A landscape with many valleys, sampled at points; each row gives a point and its height.
A ball rolls from a point to the lowest of its 2 nearest points, and stops where none of them is lower. Distance is the straight distance between rows; heights are no part of it.
rakav: [ 88 140 141 110 121 125 177 139 127 131  61 137 149 123 135 106  93 128
 129  67  94  92  71 118 129]  h=4.30
guba: [123 158 155 131 125 143 185 120 152 188 103 120 138 146 134 121 127 128
 125  84 114 138  76 101 136]  h=5.07
Lasa: [ 97 162 178  75  89 117 206 155 107 180  91 147 108 125 171  80 108 113
  86 114 140  93 137  78 121]  h=4.74
Raf: [111 124 139 163 128 170  93 123 149 160 137 159 131 203 160 128 150 130
 138 126 167 187 150 127 138]  h=5.93
kun: [109 156 151 102  94 117 129 151 141 174 155 158 114 107 134  99 133 131
 103 109 131 122 139  99 137]  h=6.33
vaga: [ 85 152 127 153 135 192 143 115 137 175  71 146 152 209 170 125 119 143
 141  98 151 151  69 125 119]  h=4.79
pafu: [166 107 125 116 166  85 143 113  61 121 146  73 130 129 110 140 134 130
 164 170 143 111 147 128  98]  h=2.35
vez: [111 131 106 101 100 110  81 178  67  74 119 151 111 121 166 108 126  95
 132 150 131 101 139 141 179]  h=3.20
siv: [107 139 150 151 132 128 143 141 150 164 103 154 154 136  79  99 135 140
 110  70 106 130 127 141 131]  h=3.79
fev: [156 109  89 148 147 130 102  97  85  69 129  91 128 147 112 121 140 120
 131 177 150 146 136 153  86]  h=4.18
ratet: [160 125 121 158 141 148  75 116 163 142 188 138 125 161 120 154 163 135
 116 175 160 174 176 117 146]  h=2.52
birul: [127 124 172 171 141 155 112 132 186 202 168 166 126 165 131 150 149 150
 101 141 149 186 165  98 155]  h=2.38
Baro: [ 70 147 170 140 128 156 146 144 135 215 104 165 137 199 122 100 121 155
 120  97 159 139 151 121  95]  h=2.92
pesur: [165 131 126 152 140 162 159  79 202 147 153  99 113 122 121 151 122 129
 133 120  94 153  68 118 121]  h=7.55
Mipu: [ 87  95 152  58  89  94 136 145 123 118 104 154 117  31 153 132 101 125
 115  95  89  79 117 119 121]  h=2.81
nisi: [117 140 119  61  89  80  79 157 105 111 149 168 111  41 142 132 124 130
 126 164 120  81 141 134 156]  h=3.19
Ravub: [196 119 126 145 181  58 155 130  93 119 141  94 153  99  64 150 154 133
 131 161 128 132 183 145 128]  h=1.78
rif: [141 108 100 116 124 118  88 131  69  60 133 114 120 131 146 121 130 102
 141 169 144 115 134 149 135]  h=3.71
Guso: [120 118 100 156 123 166  60 127 140 117 150 164 139 179 146 119 169 130
 123 128 167 179 187 160 137]  h=5.73
legu: [109 126 112  74 115  94  76 153  89 142 198 143  92 103 143 131 123 144
 163 173 152  82 172 129 134]  h=3.49
fubor: [ 94 114 150  83 116  89 143 181  64 135 114 129 122 112 159 120 113 115
 157 113 118  73 129 118 158]  h=3.39
mamam: [148 107 119 179 177 159 124 106 154 129 119 113 159 161  67 142 148 149
 135  99 105 146 132 168 125]  h=5.27
vumeb: [133 140 128 137 124 180 177  94 209 157 129 115 103 120 164 137  95 127
 136 100  91 141  43 104 122]  h=7.42
rol: [149 160 103 176 106 158 102 135 139  80 124 130 126 153 139 111 161 102
 113 123 150 179 133 151 168]  h=5.12
vizef: [118 142 157 163 136 132 144 161 165 184 123 162 152 143  78 107 148 144
  78  94 125 145 176 119 155]  h=3.63
febiv: [128 120 157  78 126  97 170 122 138 174 147 115 129  53 134 137 143 131
 129  77  96 110 128 120 119]  h=5.42
mitif: [105 147 157  86  99 106 198 142 131 143  77 140 131  80 153  97 108 114
  97  74  94  96  94  98 132]  h=4.48
pekom: [185 114  93 169 182  76 170  93  80  72  79  77 153 122  72 128 131 132
 131 166 125 156 137 168  80]  h=5.00
Kubut: [147 148 149 113 111 124 174 120 161 162 142 106 120  93 142 135 139 116
 116  91 106 136  93  97 144]  h=5.24
dutaf: [160 127  71 139 134 129  68  84 135  74 161 120 117 127 109 130 128 120
 112 203 157 151 146 129  86]  h=3.68
baf: [161 117 139  88 123  70 141 125 125 126 153 120 130  37 109 148 134 130
 131 119 104 104 129 134 131]  h=5.60
mupus: [150 129 139 155 157 127 133 147 110 154 139 118 154 163 103 134 169 137
 146 111 139 140 163 147 156]  h=2.39
zap: [132 101 137  71 137 105 197 102 140 125  98  99 133  38 152 161 111 124
 149  71  66  89  84 124 108]  h=7.34
pogi: [ 96 122 118  98 114 136  73 152 108 150 182 145  95 154 174 127 128 121
 164 162 169 116 163 107 140]  h=3.18
sidam: [190 140 122 196 152 156 142  98 190 114 156  94 120 142  92 162 149 119
 108 161 125 180 125 131 139]  h=7.74
nipig: [150 109 115 139 164 107 139 115  71  88  91  91 162 143 106 133 138 128
 176 118 125 118 115 177 111]  h=4.34
radeg: [145  72 115 103 141  86 142 112  65  47  87  91 116  98 130 149  81 118
 144 185 118  85  99 123  90]  h=3.17
bupal: [ 95 102 137 119 139 142  78 116 144 156 166 134 133 137  99 138 120 143
 155 113 128 116 142 133  91]  h=1.66
Falil: [108 145 157 131 128  91 142 179 123 187 143 169 136 120  86  97 147 156
 117 101 134 114 200 133 158]  h=3.42
nafel: [ 57 114 159  70  91 112 130 151 116 153 108 159 117  87 146 109  91 134
 114  87 107  77 128 112 101]  h=2.43
sovev: [ 99 161 114  84  81 105  78 172 104 119 147 173 105 101 160 101 124 112
 113 155 140  98 147 111 173]  h=2.73
Zev: [176 166 104 103 116  76 113 145  88  98 167 113 119  73 122 140 149 114
 124 197 141 113 151 136 161]  h=5.81
Nisis: [ 98 124 149 107 109 147  91 128 149 181 180 146 100 160 184 137 123 120
 149 143 162 145 128  75 123]  h=2.86
Molog: [169 134 111  92 107  81 124 110 132  79 149 111 114  28 115 149 121 116
 112 167 110 106 111 134 126]  h=5.83
bemug: [145 108 141 178 173 164 136 152 129 160 125 123 166 185 102 144 178 160
 115 106 138 164 199 162 172]  h=2.75
Loza: [173 156  95 145 114 124  97  97 187  87 170 117 112  80  91 147 126 120
 102 163 120 142 115 124 125]  h=6.34
zame: [105 123 128  97 105 175 182 105 183 132 108 117  98 114 193 134  91 124
 111  93  85 106  56  72 131]  h=7.30
Botu: [109 106 114 113 130 135 105 157  39 101 115 116 132 171 172 117 146 121
 174 124 149 110 156 173 144]  h=4.19
gevat: [ 78 113 119 120 114 163  89 129 135 115 114 148 128 161 152 113 103 118
 146 102 130 119  99 111 114]  h=6.64
dek: [193 134  93 176 159 119 126 127  98  81 132  91 144 136  83 148 182 136
  89 181 150 165 216 172 146]  h=3.08
digo: [101 106 136  93 141 118 139 150  64 113  91 107 145 139 153 149 104 122
 177 107 110  75  99 128 132]  h=3.70
leg: [158  92 114  99 140 111 171  80 141  80 123  79 108  60 133 153  89 125
 139 133  80  97  70 124  88]  h=7.20
maf: [139 138 107 169 139 132 146 120 142  76 100 117 154 124  99 116 123 121
 147  89 103 132  85 168 138]  h=4.41
bosi: [131 134 140 171 134 162 122 111 205 157 144 150 127 144  93 127 132 138
 106 100 112 165 117 121 134]  h=5.98
Tura: [ 90 170 155 127 129 169 191 117 136 208  64 140 146 185 155 120  95 144
 118  94 137 123  63 105 108]  h=4.93
loz: [140 102 124 137 153 139  77 114 140 154 193 122 123 150  99 152 145 146
 142 160 146 139 167 124 104]  h=2.10
zes: [105 153 125  91  73 123 116 163 132 102 120 156  96  98 176 106 112  95
  86 129 113 108 106  81 165]  h=2.26
votud: [ 67 144 152 105 104  98 136 180 108 198 146 181 108 132 120  79 116 154
 126 112 157  98 195 126 121]  h=3.23
gube: [197 141  93 168 160  70 143 119  81  85 127  87 137 109  68 139 161 131
  91 205 146 158 192 149 111]  h=2.44
bigu: [140 161 135 141 110 121 107 147 153 149 163 149 129 112 107 121 155 127
  99 129 137 147 147 116 170]  h=6.20
zafo: [107 110 128  87 126 149 186 108 145 123  97 101 120  95 173 156  93 129
 137  81  70  80  58  98 123]  h=7.17
sopev: [169 105 118 162 171 105 139 104 135 100 122 103 153 111  51 142 131 136
 135 127 100 128 128 167 103]  h=4.97
sula: [169 103 115  99 142  62 141 121  51  79 123  81 112  90 131 143 108 111
 139 200 135 102 128 115 105]  h=2.76
vek: [192 141  98 183 148 132 158  85 156  84 142  73 115 126  90 139 127 118
 125 165 126 159 103 137 111]  h=7.59
Der: [ 60 128 145 101  96 165 123 126 162 156 106 164 111 161 168 100  79 122
 113 104 131 119 100  73  94]  h=6.51
mov: [176 117  96 150 156 116 171  75 140  71 116  67 116 104 100 135  93 125
 137 164 100 124  74 134  78]  h=7.41
Fitav: [123 117 112 101 105  85  61 145 108  79 139 159 127  68 112 127 117 124
 131 158 129  97 127 154 135]  h=3.61
Refaf: [187 120 118 192 173 159 121 124 180 120 150 102 141 137  69 167 159 134
  78 170 120 169 179 138 161]  h=7.87
Vinek: [153 115  90 189 166 193 121  76 179 110 122 111 136 182 106 140 128 144
 151 123 115 168  98 167 102]  h=5.57
Biral: [100 146 184 180 140 167 159 127 158 213  83 183 144 213 127 108 137 154
  91 120 161 180 143 123 117]  h=2.77
beg: [129 124 128 181 141 182 103 102 190 142 133 144 134 187 131 136 140 130
 135 118 136 188 112 133 127]  h=5.82
Ganad: [169 184 108 139 117 100  97 149 133 106 163 132 136  95  95 142 172 124
 104 172 142 139 171 138 181]  h=6.02
mag: [ 87 151 168  72  99 145 215 126 136 178  65 139 117 116 172  96  96 126
  84  88 112  92  97  80 100]  h=4.62
Kasa: [118  51 138  82 123  92 118 133  88  59  96 119 121  81 137 169  81 126
 152 152 103  67  99 133 106]  h=3.62
nas: [167  99 122 138 169  68 153 107  92  81  91  99 155  97  80 143 115 126
 160 139 118 118 112 167  86]  h=4.66
laz: [151 151  94 197 124 163 128 118 155  67 109 114 144 149 108 115 148 117
 124 103 122 163 114 177 147]  h=4.78
fipe: [111 141 127 125  98 122 133 158 108  79  91 134 127 123 154  99 115  94
 123 104 112 113  96 114 167]  h=1.70
Susom: [107 116 133 125 143 129 124 135  90 132 112 111 156 156 117 131 129 136
 178  94 124 105 113 151 119]  h=3.99
sog: [117 128 182 198 152 171 134 113 187 208 114 170 136 198 137 150 140 159
 104 125 141 204 128 115 143]  h=2.60
Zinuk: [ 71 145 159  89  83 141 115 140 154 186 138 177 102 134 161  91 100 126
  98 118 153 126 141  75  94]  h=6.42
Rezu: [111 109 113 128 140 171 104 126  71 125 116 110 147 202 167 129 157 141
 175 109 155 141 147 174 121]  h=4.35
pori: [183 120  95 171 150 159  90 114 128  98 155 118 140 167 118 149 186 144
  90 188 159 183 223 170 146]  h=3.69
mazan: [ 95  77 146  83 111 106 139 137 119  84  84 137 132  69 137 153  82 130
 146  99  81  71  80 129 121]  h=3.29
Rapo: [111 136 102 138 100 147  74 147 111  96 129 154 130 156 152  97 147 107
 123 121 155 148 142 149 150]  h=5.43
kop: [ 91 128 136 106 121  93 127 186  65 155 146 138 116 132 145 106 130 135
 172 116 147  92 170 144 158]  h=3.13
Mukot: [127 110 123  97 119 139 139 105 146  98 137 103 109  91 151 142 102 116
 136 113  92 100  74 104 116]  h=7.00
Bepem: [107 137 181 133 113 139 127 128 170 218 166 165 106 162 166 129 130 138
 116 136 154 172 135  82 127]  h=2.61
mogik: [131 119 129 122 141  85 112 164  73 134 145 134 139 128 104 120 152 138
 165 125 140 113 175 162 149]  h=2.82
vut: [ 59 151 164 122 108 142 140 168 107 197 113 180 118 190 140  63 114 144
 123 122 185 119 178 117  98]  h=3.06
Puba: [ 65 112 146  95 111 121  89 149 126 155 144 157 127 113 119 114 104 143
 143  93 121  95 140 123  94]  h=2.08
guniz: [148 162 103 102  87 112  96 117 162  87 163 135 109  57 132 136 124 110
  99 148 117 122 102 110 148]  h=6.09
Lurel: [109 150 126 152 137 135 163 133 127 131  65 137 169 147 107  99 122 130
 141  60 110 120  80 150 143]  h=4.05
Koz: [171 151 143 142 126 128 154 119 142 140 160  86 123 127 133 145 147 106
 133 129 129 150 101 104 153]  h=5.41
Vav: [113 110 101 127 119 168 105 104 160  81 126 121 113 143 158 123  92 112
 144 119 110 119  69 104 121]  h=6.81
zulup: [ 73 123 118 132 139 192 105 123 106 157 100 131 156 210 158 132 130 147
 171  90 150 133 108 152 101]  h=4.59
gab: [175 153 116 126 118 113 115 128 105 105 166  94 108 120 139 142 149  98
 129 179 150 136 128 111 157]  h=5.62
ratos: [172 125  81 163 142 156  71  89 149  90 166 122 124 159 123 147 160 124
 108 198 175 186 177 137 113]  h=3.10

Call two points neighbours if one is among the 2 nearest of the other. Go from one point of each pair to the other, from neighbour to neighbour, staying as low as possible. Name the highest point that can't be avoided.
beg and birul: Raf
bupal and sovev: fev
fipe and birul: legu
Ravub and bupal: Kasa

For each start below, name the point where the ball stops.
Vav: sovev
Vinek: mupus
gab: sovev
guniz: sovev
siv: birul
pekom: mupus
